A landscape with many valleys, sampled at points; each row gives a point and its height.
From any point a ball rolls to the lowest of the 2 points nearest to it. It stops when none of these is lower. Distance is the straight distance between rows; heights are no part of it.
(569): [119  36 122 160  96 139 144 107 160 120  87 146 134 132 133 122 120 104
 115 106 128 100 128]  height 2.71
(973): [128 109 143  99 140 149 170 105 141 222 127 182 141 185 121 114  96 134
 103 115 112 100 104]  height 2.55
(1554): [130 159 143 128  97 100 152 106  95 134 149 197  94 154 114 162 103 119
  82 103  71 136  85]  height 3.66
(1864): [154 131  70 134 187 135 159 117 161 134 143  78 114 159 146  89 170 176
 195 126 167 155 127]  height 8.25
(811): [148 120 162 107 109 155 122  67 103 162 131 180 156 156 170 100 109 120
 125 122 107 106 141]  height 1.54
(1884): [152 191 117 102 146 122  58 157 108 150 165 139 130 138  90 163 168 149
 118 158 142 178 116]  height 6.66
(488): [145 131 144 147 128  79 154 104 144 113 134  90 128 133 171  95 140  99
 113 104 115 166 121]  height 6.01
(1396): [126  94 167 198 117 182  88  82 165 161 123 124 142 172 107 110 148 132
  96 111 127 102 127]  height 4.03
(279): [ 87 185 102  99 175 133 135 132  98  91 148 112 132 115 111  95 126 157
 165 119 121 121 143]  height 7.71
(1219): [122 122 107  96 110 121 157 121 138 215 128 203 134 162 112 128 101 120
 113 134 110 120  92]  height 2.88
(920): [146  57 151 159 148 151 160  76 140 202 101 110 140 123 130 124 111 128
 117  82 153 117 144]  height 4.16
(716): [118 167  51  87 162 152 149 191 119 100 145 101 139  99 150 106 145 185
 204 155 124 128 140]  height 6.57
(5): [157 138 132 120 115 115  96  96 104  68 133 164  98 155 150 148 114 142
 141 126 103 138 109]  height 5.35
(249): [146 104 108 121 103 130 106 125 173 153  87 154  95 198 133 137 108 128
 145 130 101 117  83]  height 3.82
(231): [118 139 137 152 172 139  81 103 130 124 122 102 129 159 157 125 159 150
 135 106 137 140 115]  height 3.28
(1572): [100 100 172 119 141 146 171 119  84 125 121  92 156  72 141 135 123 126
  98 125 165  84 168]  height 7.63
(229): [ 99 141 152 106 150 143 122 140 115  92 110  90 105 102 115 162 128 135
 117 118 106  88 103]  height 7.36
(1491): [115 132 144  97 149  67 175 194 159 119 114 100 139  95 136 119 116  88
 121 126 144 168 147]  height 6.42
(1972): [165 190  98 151 157  97 167 108  87  97 221 149 106 177 123 158 192 182
 124 162 157 177 119]  height 6.03
(484): [196 131  48 149 141 101 142 103 111 160 196 122 120 122  90 136 196 163
 152 158 182 196 126]  height 2.24
(1470): [102  85 173 117 105 148 156 204 134  83  73 124 151 120 146 102  80  96
 140 158 141  74 175]  height 4.37
(295): [134 140  89 108 124 142  83 128 141 134  97 154 124 146 133 111  94 142
 185 127 119 132 127]  height 4.48
(253): [153 193  80 122 149 116  88 141  79 118 199 134 113 140  71 161 184 169
 134 180 154 168 123]  height 6.37
(655): [131 176 105 134 168 114 231 117 140  98 177 103 103 182 118  80 190 154
 164 121 137 148 139]  height 8.14
(1994): [166 119  92 105 111 128 101 122 163 144  92 152  97 179 103 116  79 145
 180 126 116 140 117]  height 4.18
(1983): [136 187 119 139 164  96 155 110  94  61 193 132 108 160 147 127 167 158
 135 138 132 162 102]  height 5.87
(1297): [129 182 118  83 152 126 104 121  97 136 159 146 150 104 150 123 143 141
 139 142 140 158 137]  height 4.46
(352): [ 99 138 100 114 148 142 137 106 107 103 122  88 122 101 102  90 107 143
 171 109 121  93 157]  height 7.83
(797): [118 138  78 102 161 155 153 179 121 133 117  75 162  87 162  87 114 166
 206 146 147 113 164]  height 6.73
(1017): [149  90 104 141 111 110 118 114 162 169  97 168 105 170 144 153 122 125
 127 105 120 158  86]  height 3.49
(90): [ 60  93 120 117  90 150 165 144 114 169  93 168 142 132 125 132 102 107
 112 164 121  40 107]  height 3.87
(536): [105 113 133 145 183 131 106 128 134 110 114  96 121 131 157 156 169 143
 110  89 146 144 103]  height 2.75
(290): [142 124 171 132 132 136 149  93 142 204 125 157 130 197 125 109 107 126
  95  89  95 125 112]  height 2.16
(993): [145 128 121 145 104 124 131  92 114 212 142 176  83 184 137 164 120 136
  96 108  76 117  81]  height 6.17
(444): [182 137 106  79 128 121 109 157 121 160 144 118 117 103  33 165 133 145
 113 144 141 167 129]  height 1.55
(1640): [114 153 120  82 135 130 104 141 120 146 105 101  93 105 118 178 122 144
 134 127 112 107 107]  height 7.13
(2180): [ 91 117 173 170 132 171  94 144 181 116 107  83 142 148  75  91 128 114
 116 118 120  79 162]  height 5.70
(138): [108  96 107 165  84 193  66 119 162 137  84 133 136 146 129 111 128 129
 158 152 113  64 116]  height 5.22
(1634): [135 181 118 118  99  77 104 132 120 144 138 133  90 117 117 170 137 112
 113 140 103 169  86]  height 6.18
(516): [105 113 126 156 180 145 152 114 123  95 153  81 144 117 169 124 201 145
 118 112 152 122 123]  height 3.48
(1192): [148 127 145 104 130 118 104 134 139  96 119 158 164 138 207 108 139 109
 129 129 133 168 126]  height 2.96
(140): [133 169 162  88 109 107 146 130  95 112 156 204 136 116 122 153 103 105
  90 117  93 156 108]  height 3.46
(1889): [124 154 137 147 174  72 144 142 130  40 152 122  88 159 103 140 121 133
 126  96 122 173 106]  height 4.45
(967): [ 98 127 197 109 171 165 129 160 136 118 100 111 166 151 119  90  96 115
 122 113 126  86 180]  height 5.23
(660): [163 153 123 144 119  71 112 162 114  84 165 150 120 139  50 156 139 116
  90 137 132 211 108]  height 3.73
(243): [ 96 115 137 152  65 152 130 135 124  90 109  95 150  67 134  98 117  98
 131 174 131  63 158]  height 5.66
(1481): [190 137 130 126 110 121  85 132 126 215 157 180 102 166 125 194 141 139
  96 135 115 178 100]  height 5.88
(912): [ 95 111 188 124  93 147 150 176 125  90  96 109 125  90 129 169 121  94
  97 157 118  59 102]  height 4.96
(2132): [171 129 145 108 143 120 110 137 150 200 118 108 126 120 179 172 147 130
 111 127 138 164 105]  height 5.06
(1730): [110 162 140 118  90  97 126 122 147 131 107 166 145 158 147  76  98  77
 137 125  91 143 123]  height 1.72
(1131): [174 164 112 143 118  67 112 138 113  77 169 142  95 152  99 166 130 142
 108 144 128 199  99]  height 3.58
(1275): [144  88 181 184 131 157 118 100 132  42 156 120 139 128 132 121 155 130
  78 104 116 118 135]  height 4.17
(568): [156 157 127  95 118 108 115 101  98 123 161 209 143 138 105 130 107 133
 108 118 122 180 143]  height 3.22
(948): [185 138  81 101 144 107 133 127 120 171 171 108 123  93  74 140 156 152
 135 145 164 183 136]  height 1.95
(1601): [ 72 143 138 151 165 172  96 155 128  40 129 102 157 126 115  79 131 134
 152 117 112  87 162]  height 7.64
(1102): [116  96 119 113 136 134 144 196 153 103  72  63 132 103 136 109  95 123
 178 141 134  94 162]  height 5.19
(44): [122  54 123 145 105 171 120  92 129 139  98 138 139 105 133 138 124 131
 128 122 142  80 138]  height 2.35
(161): [193 147  48 174 112  96  89 139 108 135 155 102 138 142  48 104 167 132
 169 192 171 188 123]  height 4.50
(771): [134  77 145 131 168 127 166 112 159 203  94 152 150 140 130 119  95 114
 130  75 162 154 145]  height 3.88
(2096): [ 79  95 148 123 130 151 140 111 101 133 113 194 159 122 149 149 121 118
  86  99 126 101 129]  height 4.35
(2267): [139  60 156 130  87 151 175 126 138 187  99 132 128 142 149 146 115 117
  94 143 122  67 114]  height 5.14
(63): [184 122  93  94 133 118  92 123 118 138 163 116  89 112 185 190 168 152
 154 151 135 149 112]  height 2.85
(300): [142 188 122 100 133  99  93 175 128 135 153 116 121 109  96 167 168 124
 105 160 128 180  96]  height 6.44
(618): [119  68 155 173 151 173 142 105 163 205  74  88 155 116 120 108 108 117
 146 116 178  95 150]  height 4.34
(1050): [112 139 133 100  92 126 139  86  90 137 134 193 100 137 117 150  99 117
 114 121  74  86 101]  height 3.86
(1197): [106 106 113  99 131 146 106 114 114 140 116 228 148 144 163 157 120 128
 122 115 121 121 114]  height 4.82
(867): [ 96 140 106 138 166 144 120  89 105 159 130  76 127  91 141 124 161 146
 150 113 148 103 127]  height 8.03
(803): [173 125  74 118 116 107  77 151 138 133 134 154 133 116  98 146 141 131
 146 150 154 200 122]  height 4.06
(1918): [154 159  79 113 180 130 212 123 155 135 167  98 110 168 112  81 180 172
 183 128 161 152 148]  height 8.19
(1646): [108 175 109 136 131  76 134  80  73 101 164 158  95 118  94 148 118 139
 118 101 121 166 118]  height 1.91
(1663): [131 188 179  79 136 117 136 131 108  96 143 147 137 127 127 116 102 111
 118 123 100 133 123]  height 3.76
(952): [ 94 107 120  88 101 116 187 144 108 217 113 201 149 126 146 146  96 107
 101 153 143 105 110]  height 3.38
(372): [135  69 169 181 148 151 147 127 137 131 117 118 118 141 138 165 144 134
  52  64 106 127 115]  height 1.58
(1473): [103 118 129 165  76 159 115  86 133  79 141  95 135  80  95  87 126 117
 129 141 119  78 159]  height 5.97
(1244): [112 146 168  96 182 130 121 154 152 114 111 135 145 160 116 108 104 123
 126  92 121 141 151]  height 4.76
(491): [154 172  88 168  86  67  70 101 103 130 157 177 123 161  96 134 124 127
 133 158 147 204 121]  height 3.24
(2032): [ 91 121  98 115 130 159 103 161 135 140  73 148 156 124 136  99  80 139
 187 120 116 110 148]  height 4.90
(678): [ 80 155 134 153 155 147 141 101 118  97 142  54 128 107  90  81 147 132
 133 116 123  79 152]  height 7.93
(1183): [113 170 122 145 167 106 194  97 123  90 170  69 106 154 117  67 169 137
 151 115 119 123 135]  height 8.08
(1811): [ 97  85 190 163  85 114 179 155 148 152  85 106 156 130 143  79 106  59
 106 148 145  92 166]  height 5.78
(1552): [203 138  65 101 167 135 145 145 156 155 166 103 146 120 115  88 160 160
 186 164 176 184 149]  height 8.39
(680): [134  99 156 173  79 154 129  60 124 108 148 115 132 112 106  97 130 121
  97 119 110  88 155]  height 6.12
(1033): [129 153  78 156 130  91  99  73 118 127 132 120 101 146 122 105 115 149
 175 117 143 162 125]  height 2.72
(2184): [ 98 166 134 103 169 120 154 152 115  64 138  88 115 104 122 122 136 133
 141 121 119 114 111]  height 7.55
(1246): [177 166 124 145 155  96 119 114  85 158 201 134 113 143  83 165 160 165
  86 120 147 204 131]  height 1.13
(987): [122 124  71 142 158  96 109 154 166  95 104 101 101 149 106  92 100 139
 194 101 129 155 145]  height 0.97
(1274): [122 111 169 156  88 112 152 114 155 137 105 105 122 147 134  99 116  82
 100 108  90 106 118]  height 5.76
(2231): [112  83 134 142  94 165 120 166 178 123  73 125 154 156 121  66  81 104
 169 144 106  64 168]  height 5.26
(2205): [114 105 127 116 118 121 125 145 138 114  86 153 179 113 198  90 110  95
 154 131 147 143 154]  height 2.17
(2130): [121 190 146 167 142  81 124  90  84  45 175 135 105 163 151 122 136 133
 123 123 114 153  95]  height 5.72
(766): [ 71 140 138 165 153 171  66 120 118  75 119 125 164 131 145  97 154 134
 129 119 129 102 138]  height 7.96
(1408): [102 104 171 131 123  81 181 164 149 136  90  93 146 108 155 104 109  69
 113 120 143 130 153]  height 6.09
(1559): [106 141 100 127 178 103 149 135 147 111 132  93 138 121 146  93 151 130
 152 107 151 159 135]  height 4.99
(1818): [ 86 102 143  98 174 141 174 166  99  93 104  90 156  80 138 121 111 133
 139 125 173 100 176]  height 7.32
(83): [122  96 120 104 129 174 120 179 164 152  64 146 156 157 132  90  64 135
 188 133 117  88 150]  height 5.29
(2058): [ 96 121 148  92 101 139 151 184 121 143  69 137 158 121 158 102  72 105
 154 165 140  95 159]  height 3.63
(2215): [181 161  75 137 123  95  91 150 137 129 155 120 140 140  91  99 158 128
 153 168 158 208 127]  height 4.32
(1613): [170 115 109 104 146 104 142 154 147 172 141 141 182  95  83  94 118 107
 132 128 178 206 171]  height 3.02
(1045): [164 123 165 116 133 133 148  63 113 138 138 112 108 158 110 102  98 144
 122  88 100 119 148]  height 2.04
(1627): [165 139 146 152 149 119 121  91  77 100 166 125  68 148 143 194 131 170
 102  99 102 131 106]  height 0.73
(837): [123 208  90  88 135 107 116 177 122 138 149  94 126  92  80 129 144 132
 143 161 127 161 118]  height 6.72
(1953): [119 151 116  94 162  88 133 203 170 142 119 107 142 105  95 127 125 109
 132 125 149 181 138]  height 6.70
(1671): [138 174  56  83 146 129 182 195 137  65 154 106 116 114 128 104 151 164
 199 168 118 135 126]  height 6.43
(1504): [ 84 105 116 129 192 165 144 144 116  99 119  92 168  93 140 102 145 151
 149 110 168 100 170]  height 7.05
(609): [150  87 155 127  99 137 163 141 140 188 104 131 105 145 166 181 124 121
  77 120  87  98  87]  height 5.33
(1784): [162 137 168  80 146 123 156 141 130 174 134 142 111 147  86 166  98 147
  80  99 108 157 119]  height 1.43
(1549): [ 92 188  88 124 180 153  98  95  89 138 151 110 126 124 136 111 154 171
 173 121 140 115 136]  height 7.87
(1537): [111 102 139 152 128 134 140 122 150 133  99  61 152 101 146  83 132 105
 142 131 147 100 157]  height 5.34
(1229): [103 196  97 129 133  64 125 154 139  84 136 117 108 139  85  84 105 106
 166 118 105 172 138]  height 1.68
(1289): [140 136 144 127  99  94 148 104 129 142 114 108 112 118 157 128 122  99
 111 118  92 133 107]  height 5.89
(541): [156 157 132 128 160  94 145 110 115 170 164 102 107 123 117 147 151 152
  97 101 132 188 120]  height 1.48
(734): [115  69 130 145 111 117 145 126 157 127  93 175 137 162 164 130 122 101
 105  96 117 137  99]  height 3.10
(2258): [181 170  81 132 151 118 142 136  82  89 221 156 118 160  91 169 208 180
 128 181 171 173 126]  height 6.16
(1206): [103 127 170 128 163 177 103 153 154 132  93  75 147 143 107  91 113 132
 139 119 124  79 162]  height 5.48
(38): [118  94 167 166  41 176 131 143 201 147 142 129 132 121  96 130 129 125
  70 185 130  70 135]  height 4.73
(544): [135  96 136 143 137 184  89 125 132  75 139  83 141  95 168 143 180 145
 127 158 142  81 134]  height 7.07
(2164): [105 128 155 180  98 156  78 121 173 104 106  73 124 145 105  94 144 111
 122 135 107  89 127]  height 5.75
(1802): [153 127 164 120 133 125 149  98 125 159 127 143  98 179 105 140 101 145
  91  81  91 133 119]  height 1.80
(414): [168 149  82  79 126 126 107 120 109 124 158 101  99 100 186 150 162 148
 180 168 124 118 121]  height 3.29
(1489): [120 134 106 140 128 111 120  47  71 142 152 148  94 119 125 156 119 147
 126  91 117 132 129]  height 2.20
(1961): [159 147 144  55 137 114 150 154 123 158 134 130 112 101  67 171  99 143
 100 127 123 149 131]  height 0.99
(46): [ 76 111 171 133  89 165 154 155  90 177  75  99 148  98 136 120 101 114
 122 174 174  62 169]  height 8.15
(1712): [ 87  91 175 123 101 176 156 129  91 143 105 117 144  88 117 146 106 125
  98 150 159  52 164]  height 7.90
(2107): [110  99 163 153 159 128 124 137 136 110 107 137 119 145 147 176 145 128
  75  74 111 145  93]  height 2.07
(1464): [104 112 199 177 119 159 137 130 168  80 167  99 153  94  82 110 141 117
  64 128 138 103 173]  height 6.60
(910): [ 91 143 122 149 129  83 137  93 105  85 126 154  96 136  98 137 104 122
 111  79 104 144 108]  height 1.63
(1107): [ 83 132  83 147 150 115 101 136 143  93  93 135 107 152  79  99  83 135
 177  84 116 137 144]  height 1.67
(2123): [172 116 106 109 114 132 111  64 104 213 146 181 118 115 157 157 114 130
 158 123 131 135 134]  height 2.47
(348): [176 108 149 135 130 127 132 100  97 111 151 117  94 120 175 172 142 147
 101 101 100 132 116]  height 1.12
(460): [142 167  68 106 133  83 172 189 157  64 151  92 108 114 135 101 160 123
 176 162 126 165 111]  height 6.28
(440): [122 139 106  84 123 100 165 151 115 141 114 107 158  72 167 100 107 113
 155 152 159 143 160]  height 2.13
(1839): [147 118 206 155 104 139 149 133 113  80 140 103 127 101 155 148 134  97
  76 123  86  92 100]  height 5.63
(2249): [119 122 202 147 106 166 110 125 111 132 126 120 146 112 177 162 157 109
  69 139 104  83 114]  height 6.05
(862): [115  80 179 168  91 140 144 132 168 132  98  91 153 125 133  97 126  86
  98 138 133  89 154]  height 5.55
(905): [119 139 124  96 129 126  95 127 107 161 140 218 150 118 159 178 139 122
 103 120 131 162 120]  height 5.21
(2006): [152 130  97  86 125 106 106 157 141  83 115 131 112 111 150 147 125 133
 154 143 124 156 111]  height 5.98
(955): [110 124 144 143  78 145 124  78  89 149 145 184 109 147 148 149 128 106
  98 128  71  66 101]  height 4.10
(2002): [195 124 118 125 131 111  81 128  97 125 172 178  90 153 152 215 142 162
 106 123 125 184 118]  height 1.53
(1313): [120  76 155 127  78 151 157 155 145 195  66 102 128 133 158 145 111 106
 117 172 146  65 113]  height 4.95
(796): [195 140 116 147 137  95 132 112  68 107 200 146  74 132 146 201 139 171
 100 112 116 181 120]  height 1.10
(1843): [131 117 154 182 142 160  70  69 126 122 127 115 125 173 141 113 152 148
 126 108 129 117 125]  height 3.68
(841): [ 49 113 117 152 171 145 116 166 138  78 102 103 154 100 116  97 121 125
 146  95 137  98 164]  height 7.35
(60): [148 164  83 155 100  87  77  77 115 141 128 173 108 174 116 118 101 143
 170 140 137 175 124]  height 3.00
(1507): [114  68 128 173  63 183 134 128 187 174 147 147 142 153 102 115 142 128
  76 184 123  47 103]  height 4.51
(1293): [153 181  82 135 152  92 117 140 142 137 159 124 149 139  99  66 141 124
 167 141 152 206 147]  height 4.49
(1016): [107  95  96 134 176 179 138 161 128 118 106  72 167  93 148  84 118 163
 192 130 162  93 180]  height 6.86
(1462): [115 187 127 119 104  88 114 119 136 110 114 120 117 151 126  72  98  96
 159 126  89 143 127]  height 1.19
(2292): [176  89 128 140 140 150  95  68 107 147 143 103  94 131 167 169 153 161
 135 113 126 108 124]  height 1.57
(1428): [128  90 166 189  66 172 126  79 145 123 170 143 139 101 103 124 137 130
  61 126 120  96 156]  height 6.23
(2075): [ 90 126 173 100 109 120 160 186 130 108  87 144 131 109 152 170 107  91
  98 142 116  97  93]  height 4.31
(1561): [137 142 105  81  77 105 143 169 142 183 100 167 162 101 122 105  80  98
 151 163 141 154 144]  height 1.83
(361): [123 129 144 163 138  88 179 131 152  79 142  49 120 117 161  89 167  89
 121 119 114 130 116]  height 6.14
(148): [ 91  77 122 145  79 171 147 137 158 176 111 145 151 161 115 100 116 111
 115 181 120  30 105]  height 4.26
(1532): [162 107 178 190 135 155 139  88  86  54 182 117 113 124 140 141 149 144
  71  92 102 114 124]  height 4.38
(1960): [134  95 186 164  88 183 135 109 177 113 169 116 143  90  83 123 123 149
  64 139 150  97 185]  height 6.39
(608): [110 152 139 104 155  99 120 163 151  91 122 166 122 157  89 121  97 114
 125  97 113 166 131]  height 4.36
(2028): [161 123  93  92  98 112 127 182 136 165 115 153 184  80  82 100 102  91
 144 165 161 184 164]  height 2.50
(648): [116  94 135 132 116 157 116 186 158  86  82  90 159 121 145  78  95 113
 177 143 120  83 174]  height 4.93
(1651): [145 109 114 105 104 129  99 111 123 109 124 222 118 173 158 151 114 134
 132 127 101 134 100]  height 5.12
(1456): [114 125  99 137 152  98 166 121 151 134 116  64 136 104 138  69 130 109
 170 111 144 133 150]  height 5.17
(476): [ 91 149 158 101 108 140 142 130 100 197  93 100 139  98 144 131 108 110
 125 150 136  79 138]  height 8.38
(1665): [145 118 158 124 148 137 160  70  95  70 156 103 109 124 104 109 115 143
 120  91 107 104 148]  height 2.25
(105): [ 62 102 138 141 117 149 119 152 152  97  82 148 138 142 112 125 113 100
 117 118 108  82 118]  height 2.70
(242): [114 170  69  99 134 112 109 149 133 141 111  94  97  97  91 138 115 149
 170 133 122 138 116]  height 6.92
(2203): [151  99 127 105 162 123 142 137 157 190 113 167 167 121 119 115  97 118
 141 102 179 186 159]  height 3.47
(1849): [196 134  91 114 179 126 116 133 163 129 148 107 129 157 138  93 146 170
 185 136 170 188 136]  height 8.33
(1525): [161 193 100 161 106  61  87 112  90 105 183 145 110 161 101 153 142 142
 121 173 142 192 114]  height 3.41
(1835): [111 175 115 122  98  82 126 103 109 131 128 111  99  96 143 138 133 103
 129 127 101 142  97]  height 6.02
(1769): [158 101  87 126 124 105  95 121 149 145 112 169 109 139 132 169 129 139
 139 114 144 188 104]  height 3.75
(1295): [119 182  74 133 147  79 141  98  86 119 187 139 108 108  84 139 155 153
 125 127 150 179 121]  height 1.82
(1019): [164  97 129  77 110 119 134 156 150 103  91 109 103 112 158 169 114 126
 135 139 116 122 103]  height 5.74
(628): [103 115 127 121 178 174 111  89 101 176 120 103 141  85 145 148 143 152
 142 111 167  94 145]  height 8.16
(953): [121 172  72 118 177 112 138 158 135 110 166 120 138 130 113  98 165 155
 159 134 159 187 135]  height 4.72
(1700): [ 92 115 167 159  47 172 117 158 163 123 118 104 139  82 101 125 120 111
  97 194 148  65 156]  height 5.15
(882): [113 105 172 119  97 168 148  97 113 173 123 180 171 164 153 100 112 109
  94 143 110  62 129]  height 0.77
(1399): [131  69 112 152 129 155 103  80 119 130 113 127 110 114 143 170 143 146
 125  98 136 101 118]  height 1.96
(2218): [143  86 154 148 121 184  79 122 156  87 116 104 171 121 172  99 151 129
 129 152 149  95 155]  height 7.38
(883): [145 158 120 112 159  68 137 194 154  32 152 127 100 141  81 122 122 116
 148 128 125 186 117]  height 4.24
(559): [149 163  42  99 125 118 144 121 111 121 162 100  98  97 159 127 166 153
 193 169 134 131 119]  height 2.89
(1656): [185 110 108 109 146 125  90 109 106 165 174 154 117 113 180 195 160 150
 129 119 147 173 128]  height 2.19
(1545): [107 164 121  93 140 130  86 130 106 172 131 157 144  95 169 161 146 123
 130 134 141 143 122]  height 4.94
(864): [127 133 109 164 110 111  97  51  99 146 124 123  84 153 124 141 121 142
 143 106 115 122 114]  height 2.43
(1479): [174 146 127 141  87 104 108 123 118 195 148 167  71 174 145 198 132 131
  94 124  81 156  83]  height 6.04
(1268): [137  82 155 185 154 153 124  96 145  78 151  79 138 129 138 114 173 139
  99 101 141 120 140]  height 3.93
(457): [125 126 152 129 160 106 172 113 113 145 136  86 108 106 124 161 132 137
  86  75 116 141 121]  height 1.87
(367): [ 63 139 159 143 126 154  98 132 112  87 106 144 176 108 168 111 140  99
 115 132 126 101 132]  height 8.32
(1392): [132 109 149 123 137 157  99 125 147 179  91 100 133 128 172 153 145 128
 126 129 137 106 111]  height 4.68
(1430): [141  83 166 157 154 145 171 108 110 155 122  98 123 109 135 163 130 142
  61  61 119 126 138]  height 1.94
(168): [ 84 170 109 175 162 124 153 107 131  93 153  61 124 147 119  47 171 131
 161 120 119 104 144]  height 8.02
(1782): [ 59 116 171 174  80 154 116 136 132 115 108 147 184 103 149 108 137  78
  87 157 136  85 141]  height 8.68
(727): [156 150  97 109 123  79 140 142 141  70 143 107 106 118 149 116 141 123
 155 145 119 165 107]  height 6.15
(272): [ 84  75 177 167 115 164 159 125 130 135 119 162 158 133 114 135 129 112
  58 104 124  84 134]  height 3.78
(327): [173 151  38 114 130 107 138 116 115 132 183 116  93 113 128 143 185 168
 179 171 158 163 121]  height 2.56
(2109): [ 93 134 126 104 111 130 158 168  89 127  90 101 164  75 177  92  81 122
 169 161 155 105 174]  height 2.86
(96): [ 99 171  72 135 129  87  98 146 132 110 120 162 120 141  63  97  87 131
 170 112 124 182 148]  height 2.18
(585): [108 109 108 118 121 106 136 137 130 138  92 126 156  81 186 127 124 103
 143 130 155 145 132]  height 1.36
(396): [142 128 158 114  97 175  83  85 109 119 125 127 115 138 145 135 133 135
 128 145  92  62 127]  height 4.56
(683): [177 113 149  87 118 128 124 154 145 188 115 133 103 132 164 202 129 134
  97 128 110 138  95]  height 5.36
(9): [126 125 208 136 106 134 170 152 118  65 131  84 123  76 120 146 116  93
  93 136 109  67 103]  height 5.38
(2018): [143 163  88 140 168  96 120 107  92 127 192 150 138 136  70 129 156 160
 122 121 175 204 144]  height 1.50
(216): [ 82  89 165 172  97 161 134 140 160  99 117 136 132 124  86 144 132 107
  74 127 114  74 120]  height 3.34
(699): [134  88 152 172 130 169 100 105 176 195  88 115 127 174 142 128 138 122
 121 118 124 105  96]  height 4.33
(2264): [114 142 111  92  82  96 145 161 162 150  93 174 144 139 122  96  83  82
 145 142 108 142 123]  height 1.14
(1923): [111 208 160  86 159 106 144 129  96 107 167 134 155 109 142 103 137 111
 112 128 122 157 130]  height 4.07
(1119): [129  85 131  92 122 126 153 183 151 105  69  88 122  97 148 148 101 117
 143 141 140 102 135]  height 5.45
(2291): [114  64 133 143 134 174 140 144 165 188  55 105 141 130 121 121  89 122
 162 130 166  83 144]  height 4.52
(2155): [129  83 138 112 119 160 151 148 153 226  60 127 140 134 153 135  92 118
 157 158 164  87 122]  height 4.71
(1548): [126 155 157 144 130 117 104 101  90  50 152 146 115 143 161 139 138 127
 121 119 101 127  98]  height 5.53
(19): [160 122  92  76 120 121 119 111 111 147 139 194 145  99 104 133 104 137
 140 127 146 168 157]  height 2.97
(321): [187 119  75  92 100 120 105  91 113 191 144 177 122  96 106 143 108 134
 165 142 147 165 142]  height 2.73
(1879): [144 150 118 117 130  75 109 190 160  73 133 158 117 150  56 126 112 101
 124 129 121 199 124]  height 4.00
(1055): [114 118 112 186  93 149  66 106 165 108  84 101 114 164 122  89 128 119
 164 135 107  99 117]  height 5.52
(762): [102 142 144 141 141 108  99 133 126 119 115 163 108 153 142 182 140 130
  92  97 110 160  79]  height 2.59
(1162): [129 157 167 110 149 103 121 168 122  82 141 153 113 119 144 191 136 122
  89 113 108 165  75]  height 3.14
(2081): [ 73 105 130 143 130 108 147 123 140  88  98 155 108 137  93 133 104 101
 114  81 100 119 111]  height 2.01
(164): [125 114 182 143 138 171 100 123 111  96 148 101 152  99 185 154 185 127
  90 143 133  90 122]  height 6.59
(2074): [104 144 172  99 132 108 139 184 138  80 108 177 134 124 141 161 112  92
 100 112 103 138  82]  height 3.67
(172): [177 105 131  91 108 124 140 166 142 210 139 183 115 147 137 198 130 131
  77 131 111 154  92]  height 5.62
(2033): [123 114 112 122  99 183  80  91 123 134  99 139 112 151 118 124 108 142
 161 139 101  58 125]  height 4.88
(666): [141 124 130  87 114 155 113  75  97 192 130 172 140 117 164 136 106 127
 149 132 125  96 149]  height 2.08
(982): [ 78 115 124  98 105 150 144 141 125 122  86 162 132 132 113 126  89 113
 132 131  99  66 123]  height 3.33

For each start below, name the point where the ball stops.
(1183) => (300)
(660) => (910)
(164) => (372)
(1016) => (648)
(172) => (372)
(1884) => (1197)
(867) => (300)
(609) => (2264)

Call two points neighbours if one is among the 2 nearest of the other. Go from one point of each pair to the other, from neighbour to neighbour, staying as low as possible. Name the highest point that can't be avoided.
(648) and (910) => (83)
(1961) and (372) => (90)
(1462) and (2264) => (1730)
